Each row is a point on a tangle of strands that fork, close into loops and nearly touch. The rows are in no order.
In the rows, zero is written as 128.
Two points are linked if the straight distance between their rows is under 93.2. Some points are linked to none.
Q271: [ 62  79 158 126 184 122 107 106 107 149 210 125 167 132 111 206 105  97
 107 114]
Q856: [ 90 184  92 153 153 115 140 109 152 155 156  77  72 146 126 123 119 124
 148 173]
Q369: [ 68 134 121 163 145 118 123 130 155 135 156 136 129 106 112 124 165 152
 163  61]
Q800: [132 147 117 171 130 121 169 144 107 116 162 116  91 131 114  97 144 136
 200  86]
Q632: [132 122 144  90  94 168 110 123  99 154 159 117 157 182 143 117  71 129
 103 149]
Q345: [166 143 126 115 102  83 131  83  95  98 157 107  91 130 149 108 133 125
 138 104]
Q630: [119 171 114 140 157  96 126  90 158  87 130 132  89  80 155  83 182 136
 145  76]
Q337: [103 115 105 122 145  92 113 108 145 183 141  43  91 100 132 158 119 154
 130  78]
Q627: [145 147 132  97  99 116 111  73 104  92 164 131 120 121 145  90 152 106
 103 111]
Q87: [163 116 112 118 105 148 147 182 134 159  89  87 117 138 117 116  96 151
 170 128]
Q727: [172 106 154  78  94 143 112 122  66 122 158 178 191 143 154 107 103  99
 101 185]
Q414: [119 148 150  98 162 133  98  27 123 129 204 123 146 122 147 136 159 113
  96 121]
Q594: [104 178  95 156 153 138 159 113 149 125 142  45  86 163  99 142 102 125
 150 164]
Q615: [ 99 125 125 149 153 110 121 141 117 177 102 159 103 128 156 163 105 120
 103 206]
Q759: [154 147 143 124 124 153 157 141 167  70  77 186 152 153  99 166 100 105
  96 187]
Q248: [ 68  68 140 160 168 109 144 134 109 155 193 148 166 118 101 226 105 126
 112 112]
Q366: [152 134 108 135  94 143 157 128 118 130 153 103 130 174  99 122  82 138
 159 153]
Q733: [ 88 170 100 169 137 136 138 183 132 124 107 156 137 114 128  66 163 105
 123 149]
Q662: [ 70 174 107 159 167 106 115 141 145 132 100 157  96 105 134 120 155 118
 117 160]
Q183: [ 76  96 158 121 181 151 110  81 144 135 236 124 175 136 106 178 114 115
 112 101]
Q180: [144 124 138 114 102 145 111 129  68 123 169 155 183 123 143  56 173 114
 147  84]
Q709: [ 85 162 103 154 123 111 126 155 114 124 146 167 145  98 154  50 149 109
 137 117]
Q520: [108 149 129 112 108 102 100 128  92 166 146 139 117 120 166  97 119 119
 108 187]
Q333: [155 157 122 133 123  93 140  89 104 102 170  85  76 112 147  59 153 137
 181  91]
Q155: [191 139 139  91 109  75 120  93 108 121  70 112  86 123 167 101  99 135
  98 111]
Q43: [119 129 126 105 121 124 113  63 145 123 186  70 107 127 122 125 148 164
 138  77]
Q286: [ 69 187  78 156 134 141 117 137 157 132 136  85  96 146 120 101 125 115
 131 193]
Q128: [165 110 145 117 114 152 149 137  87 146 119 148 171 163 114 134  47 144
 150 154]
Q628: [185 102 151  81 111 150 127 108  78 104 131 181 157 126 134 104 128 102
 112 145]
Q984: [139 120 133 130 116 121 132 110 145 130 104 131 124 146 133 171 105 145
 110 122]
Q467: [122 123 131 122  96 162 129 156 137  78 157 176 173 150  87 111 139 113
 135 131]
Q504: [159 178 109  97  82 112 107 123 140 131 115  60  97 148 146  78 109 129
 127 130]
Q509: [108  72 155 136 116 151 133 149 102 135 164 133 172 151 114 174  87 150
 102 117]
Q702: [173 100 146 111 119 108 124 142  57 134 121 159 120  90 157  77 159 133
 143  87]
Q875: [130 142 149  83 149 135 106  46 126 111 194  93 140 120 130 114 176 133
 121  90]
Q94: [140 110 135 121  95 169 133 166 164 120 131 117 179 176  99 144  78 147
 146 146]
Q501: [121 153 124 154 143 106 142 125 104 106 175  96 112 107 139  70 150 131
 192  72]
Q199: [ 92  58 165 129 160 150 123 160  94 170 144 147 179 133 126 195  77 145
  93 131]
Q883: [128  86 163  97 111 164 101 135  95 156 167 123 178 152 128 151  88 155
 101 130]
Q223: [107 151 125 107  98 155  94 129 176  95 103 169 171 150 128 134 116 105
  76 190]
Q725: [127 153 112 155 140 112 154  93 156 126 139  56  97 157 105 171  99 143
 145 113]
Q135: [102  78 175 123 145 175 105 156  94 159 136 190 180 131 134 176 104 136
 112 148]
Q109: [152 141 126 154 132 122 180  79 144  88 147  95  88 157 102 165 108 122
 143 131]
Q966: [109 132 148  92 124 149  99 128 214  83  86 173 177 143 118 169 119 122
  62 155]
Q356: [150 141 126 148 112 127 168 128  98 118 140 131 140 178 107 144  56 130
 137 175]
Q207: [145 128 117 148 137 158 185 171 125  94  84 188 139 159  84 155  94  99
 127 188]
Q970: [199 101 134 125 118 127 173 139 118  79  96 155 122 139 106 133 122 131
 170 110]
Q8: [115 130 122 114 104 166 106 174 190 152  74 128 161 141 121 139 121 149
 114 155]
Q515: [111 119 152  99 126 135  85  86 113 146 161  96 140 127 138 162 120 118
  89 134]
Q973: [148 134 106 124 105 150 131 172 174  74  73 203 170  96 105  73 162  90
 108 145]
Q806: [145 141 150  81 107 140  93  87 114 146 151  96 135 162 154 130 100 119
  86 146]
Q994: [159 122 118  88  64 143 120 118 134 114 132 113 133 148 130 101 124 132
 129 122]
Q212: [120 151 127 122 154 123 125  56 189  69 157 146 140 147 116 198  97 105
  89 153]
Q44: [ 82 182  90 178 186 100 142 143 145 135 106 116  63 110 125 133 170 103
 142 141]
Q936: [119 137 113 124  99 169 111 143 194 125 112 118 163 170 110 153 112 137
 124 142]
Q231: [157 124 124 112 105 127 128 160 112 141  98 161 122 104 144  83 135 122
 133 185]
Q469: [114  96 159 138 150 104 124 125 134 131  96 166 118  96 142 159 167 141
  98  83]
Q311: [128  97 140 157 140 142 159 184  98 151 126 163 128 120 111 116 116 149
 182 150]
Q169: [107 147 125 142 149 137 144 104 194  65 141 138 131 136 100 157 150 146
 150  83]
Q20: [152 152 126 112 120 136 135  77 189  46 154 110 118 142  90 129 151 139
 144  80]
Q730: [189 117 133 137 138 124 195 123 104  90 110 132 131 161  96 174  83 135
 152 127]
Q530: [106 127 122 186 161 114 143 159 130 141 131 129 119  93 131 112 165 138
 178  51]
Q704: [124 158  85 148 126 145 143 188 158  95  96 169 155 103 111  62 163  82
 116 167]
Q944: [124 123 122 166 146 126 142 153 121 158  79 167 110 124 134 167 135 125
 125 164]
Q313: [114 141 152  91 100 116  88 103  79 158 157 114 120 126 173  82 148 103
  99 149]
Q31: [195 104 124 109 114 145 133 151 130  79  95 196 160 109 125  82 158  93
 151 117]
Q522: [ 71  95 134 143 144 109 110 123 135 171 152 118 117  90 128 159 153 148
 134  65]
Q963: [ 82 170 117 162 152 115 125 149 162 111  98 177 120 107 129 116 165  78
 105 199]
Q824: [134 167 109 138 127  94 129 145 121 111 120 121  94 116 145  69 151 105
 118 163]
Q409: [ 79  75 145 119 139 127 101 155 169 171 118  72 179 118 103 197 107 152
  98  80]
Q164: [185 101 116  76  79 155 120 121  84 104 170 156 182 179 117 115  92 110
 123 158]
Q525: [ 94  85 138 149 128 154 103 164 189 140 119 101 151 135  82 192 131 162
 123  86]
Q740: [ 86 131 124 131 149  86  89 125 137 162 115 135  99  82 169 125 164 120
 113 113]
Q254: [ 73 183  89 193 184 130 169 147 135  98 132 130  99 127 111 108 180 100
 155 122]
Q72: [133  96 152 119  91 150 122 136  88 136 200 134 164 161 118 110 118 145
 153 102]
Q898: [114 141 128 131 107 139 104 153  86 128 158 186 178 100 160  45 168  98
 130  97]
Q114: [158 132 137 154 129  68 155 111  68 152 114 105  77 109 162 126  99 136
 127 132]
Q705: [150 100 157 155 141  71 172 113  50 137 142 152  87 101 149 158 104 148
 136 128]
Q484: [175 134 131 129 106 126 162 103 170  16 141 136 125 155  87 147 143 129
 146  76]
Q731: [ 79 104 102 155 131 170 131 174 178 166 115  72 129 138  90 173 121 173
 150 112]
Q330: [223 123 146  75  89 103 126  94  99 113  84 131 127 135 157 106 114 120
 108 129]
Q720: [ 78 111 153 115 150 152  79  96 133 132 198 140 166 148 118 155 159 120
  93 106]
Q864: [209 117 157  62  90 119 111 114  84 100 101 173 136 122 168  96 136 104
  91 162]
Q635: [101 138 127 151 160  84  97 109 149 129 100 171 104  83 150 157 180 103
  93 101]
Q161: [ 99 117 110 124 114 139  83 148 151 175 112  81 131 127 132 145 124 164
 114 122]
Q237: [168 130 115 131 131 125 167 142 127 146  60  63  98 143 113 126 100 143
 140 130]
Q796: [144 100 125 107 117 150 119 169 148  96  79 227 200  99 122  84 165 102
 144 123]
Q584: [149  88 176  96 121 113 119 119  64 160 113 152 114  97 169 121 151 126
 110 109]
Q674: [173  86 148 151 138  97 183 134  51 129 108 155  85  97 134 130 119 152
 164 105]
Q567: [136 139 139  93  95 149  97 118 152 104 125 147 167 161 125 144  74 120
  93 165]
Q302: [124 101 135 129 120 121 121 158 143 175  68  89 115 108 147 159 118 156
 119 112]
Q805: [129 175 114 141 155 110 161  70 145  77 149 107  77 127 124 128 128 128
 140 137]
Q461: [165 148 121 113 112 145 140 125 175  91  85 149 158 178 108 169  71 121
  87 160]
Q224: [ 80 178  98 140 136 143 105 128 186 117 118  89 117 121 131  96 162 126
 130 158]
Q342: [148 149 107 154 156 144 165 154 149 156  41 104  86 148 126 156 119 141
 126 137]
Q706: [ 83  64 142 142 153 100 138 129 127 152 165  96 158 108 102 214  91 135
 125  90]
Q372: [112 162 130 166 139 115 152  86 177  49 124 180 132 111 108 139 164 127
 142  97]
Q964: [101 142 116 161 122 129 115 169 160 161  74 102  92 111 133 113 168 148
 135 125]
Q538: [118 164 105 167 145 101 139  94 130 132 140  79  63 117 136 110 134 124
 135 152]
Q158: [ 82 147 123 130 123 115  87 114 119 159 130 146 120 124 158 155 108 119
  98 181]
Q216: [139 117 123 123 120 109 128 166 152 170  81 104 110 109 154 109 151 149
 130 127]
Q122: [115  87 177 114 117 133  85 101  88 164 171  92 156 115 146 161 138 120
  97  85]
Q476: [ 88 141 123 178 164 111 111 176 123 166 119 113 108  87 137  83 176 144
 158  86]
Q432: [209 124 127 130 109 131 182 131 137  38 123 147 115 154  84 154 137 125
 168 120]
Q289: [123 114 142 117 129  99  91 114  86 175 126 127  99  81 184 110 161 139
 104  88]
Q389: [118 125 159 152 149  98 138 122  74 114 141 208 120 127 133 161 124 103
 103 149]
Q192: [145 119 117 148 130 123 136 174  72 156 123 169 114 113 134  77 126 135
 153 162]
Q134: [128 112 138 148 149 135 162 142 141 150  71 147 129 147 115 192  88 130
 110 152]
Q561: [123 151 127  90 109 123  93 102  91 125 168 131 114 120 167  57 151 115
 132 127]
Q929: [163  96 124  92  96 184 129 161 127 149 127 128 188 168 108 125  82 142
 157 158]
Q528: [165 143 122 134 112  73 149  85  73 127 154  71  58 117 154 107  94 136
 148 120]
Q27: [ 91 110 120 157 144 167 131 194 176 179  80  89 118 128 119 143 151 149
 153 120]
Q88: [149 117 139 107 116 132 114 100 131 100 134 146 128 136 135 134 129 120
 111 112]
Q680: [116 180 117 146 139  86 130 109 132  99 131 133  94  89 142  66 160 110
 143 123]
Q553: [ 93  76 118 137 141 104 136 134 154 168 113  63 137 118  92 214 101 152
 118  78]
Q823: [107 164  95 103 115 129  95 155 159 116 123 129 114 118 136  75 165 123
 109 159]
Q408: [173 172 112 112  96  79 118  83 119 138  99  69  87 152 160 105  96 131
 102 132]
Q6: [ 82  84 124 113 119 151  95 147 131 184 137  79 161 149 119 169 102 157
 112 102]
Q640: [115 177 116 155 159 106 148 107 187  73 111 153 108  95 128 100 177 111
 132  75]
Q979: [141 111 168 109 108 163 115 113  74 142 215 118 166 128 128  80 161 127
 148  78]
Q320: [143 147 120 125 150 151 146 180 151 157  22 131  97 127 139 139 136 131
 116 161]
Q53: [171 130 125 110 131 140 144 167 146 130  36 151 112 105 138  98 128 116
 124 170]
Q300: [113 118 144 110 117 172 115 159 184 118  71 171 157 127 119 173 137 134
  93 155]
Q605: [185 106 143  93  85 164 118 132  68 120 194 136 171 160 131  99 123 119
 133 125]
Q769: [106  71 153 124 138 106 114 117 103 166 141  93 124  96 142 159 157 147
 116  80]
Q810: [ 55 152 105 153 139 148  90 163 190 189 121 100 121 129 118 131 148 131
 134 154]
Q965: [103 177  90 118 163 101 122  65 197 136 131  96  78 102 139 136 162 135
 123 145]
Q555: [113 115 174 114 172 136 104  53 126 122 186 137 149 127 138 173 156 110
  84 100]
Q931: [180 141  95  92  67 136 109 139 149 126 132  66 122 162 122  60 106 136
 147 135]
Q832: [151 100 126 135 145 173 160 175 114 158  98 125 134 138 112 131  84 160
 179 146]
Q443: [108 158  99 171 165 120 177 153 111 107 143 117  92 149  97 111 150 107
 177 123]
Q602: [163 141 104 156 150 133 196 159  93 105 118 152 129 170 104 142  83 106
 145 197]
Q513: [113 122 105 117 137 123 128  70 163 157 172  51 118 109 123 145 114 162
 155  84]
Q445: [183  88 142 122 132 122 147 161  80 121 104 155 109  93 127 100 144 152
 182 109]
Q98: [124 110 143 126 125 152 122 147 101 137 121 191 155 140 138 144 107 131
 112 173]
Q557: [ 84 126 114 126 126 100 101 124 140 209 114  58  85  94 163 126 148 142
 123 110]
Q173: [209  87 110 110 123 135 138 132  81  86  94 176 162 111 102  86 130 109
 179 143]

A tip is a point with one link. Name the tips that can be reached along the links from each point below, in the order of the rows.
Q180 => Q469, Q963, Q173
Q6 => Q557
Q630 => Q730
Q936 => Q366
Q522 => Q476, Q98

How many points has the smallest loop of links through each point below? Write - if it is on no loop.
Q161 => 9
Q966 => 14
Q231 => 9
Q520 => 10
Q856 => 6
Q898 => -
